Points on a hilly landscape, in no order, each with its height.
From any point a ball rolls to the lowest of the 6 points nearest to it. It stops when none of these is lower. Distance is the straight distance between rows; heights are no part of it.
<560> (h 52): [ -7  10   0   2   6  15 -11  11   5   5]
<10> (h 264): [ -2 -10  -4  -1   4  -8  14 -11   7   5]
<390> (h 236): [-2 13  0 -2  0  7  2  4  3 12]
<22> (h 326): [  1 -10  -1   9  -2   7   2   7  -1  -8]
<320> (h 255): [ 10  -9   3   2 -13  -4  14  -6  -4  -6]
<570> (h 235): [ -7  -5  -5  -9  17 -19  14 -20   8  12]
<245> (h 320): [  2  22   6   2  -4   7 -28  22 -16  -8]
<165> (h 459): [ -2 -21  -3   7   2   5   4   0   5 -10]
<233> (h 152): [-3  4  1  7  1 13 -7 17 -5 -4]
<418> (h 304): [  1 -24  -4  -2   0 -14  11 -23  11  -6]
<168> (h 510): [-7 -1 -6 -1  9  0  8 -5  8 11]
<128> (h 133): [  1 -15  -1  -5   0 -17  17 -23   8   2]
<281> (h 122): [  6   5   5   9  -6   3 -12  22 -20 -15]
<540> (h 153): [ -1  19   3  -1  -2  14 -13  14  -4   3]
<382> (h 528): [  2 -13  -2   2  -1  -3  12  -7   4  -1]
<292> (h 666): [-11   2  -7   0  15   2   4  -4  11  12]
<498> (h 238): [  8   1   2   0 -11  -3  15  -3  -4   2]
<147> (h 332): [  4 -32   0 -10  -6 -23   1 -39  15  -6]
<572> (h 71): [  0 -15  -1  10  -2   8   1  10  -3 -11]
<89> (h 460): [ -1  30  10  -8  -5  12 -35  16  -7  -5]
<640> (h 364): [ 4 28  7 -6 -8  8 -9 10 -7  8]
<478> (h 468): [ 11  29   9  -3 -11  -2 -13  13 -19   0]
<602> (h 106): [  1 -23  -2  -6  -1 -19  13 -28  10  -3]
<31> (h 347): [ -3 -31  -5   1   6 -11   3 -21  14  -8]
<599> (h 95): [ -7  18   1  -3   2  16 -13   9   5   9]
<3> (h 130): [  7  17   6   5  -7   3 -16  21 -19  -8]
<385> (h 572): [-1  6 -1  1 -1  7  2  6 -1  5]
<424> (h 563): [ -4 -22  -6  -3   9 -13  10 -19  12  -1]
<470> (h 29): [  5   8   4   5  -5   7  -5  15 -11  -4]
<580> (h 282): [ 0 11  0 -5 -1 -1 12 -5  3 16]
<442> (h 567): [ -6 -16  -8   1  14  -8   8 -12  11   1]
<114> (h 395): [ -7 -25  -7   2  14  -6   5 -14  13  -6]
<603> (h 147): [  1  20   7   5  -3   1 -31  25 -20 -11]
<358> (h 14): [  4  -3   3   9  -5   7  -7  19 -13 -12]
<492> (h 798): [  6  16   4   1  -6   6  -3  11 -12   1]
<329> (h 686): [ 4 -4 -2  4 -4  1 10  1 -1  0]
<485> (h 277): [  5  -9   1   7  -6   5   4   8  -6 -10]
<366> (h 183): [  1   9   3   6  -3   9 -13  20 -14  -8]
<63> (h 508): [-11  -4  -6   4  13   6   2   1  10   6]
<567> (h 194): [ -5 -10  -5  -6  12 -16  15 -19  10   7]
<687> (h 177): [  4 -19  -2  -2  -5 -12  15 -20   8  -2]
<559> (h 353): [  7 -27   0  -3 -13 -10   8 -24   9  -9]
<21> (h 363): [ 5 12  1 -3 -7  2  8  5 -4  7]
<362> (h 316): [ 11 -13   2   2 -12  -3  12  -7  -3  -9]
<579> (h 549): [  3  33  10  -8  -8   7 -32  15 -12  -3]
<359> (h 263): [-1  7  1  4  1 11 -6 13 -3  0]
<483> (h 338): [ 1 17  2 -3 -4  8 -1  6 -2 10]
<510> (h 101): [ -5  15   3   0   0  16 -16  15  -3   3]
<248> (h 709): [-5 -5 -4  3  6  2  8  0  6  4]
<441> (h 575): [ -4 -13  -5   4   5   3   5   0   7  -3]
<673> (h 297): [-6  7 -2  1  4 10  0  5  4  9]
<161> (h 613): [-14   2  -8  -1  20   4  -2  -2  14  12]
<608> (h 265): [ -5   2  -3  -5   7  -9  15 -13   8  13]
<112> (h 337): [  1  27   8  -6  -5  12 -21  15  -7   2]
<674> (h 212): [ -1 -23  -3 -10   9 -24  10 -29  11  -2]
<84> (h 175): [  3  -9  -2  -1  -3  -9  17 -12   5   3]
<57> (h 426): [ -7  -9  -6  -5  17 -14  10 -17   9   7]
<604> (h 88): [ 11   7   5   4 -11   1   3  10 -15  -6]
<541> (h 764): [  6  26   8  -1  -8   4 -19  17 -17  -3]

Where does a ball stop that starts at each point below?
<579> -> <358>
<441> -> <358>
<292> -> <602>
<168> -> <602>
<498> -> <602>
<112> -> <560>
<640> -> <560>
<63> -> <560>
<478> -> <358>
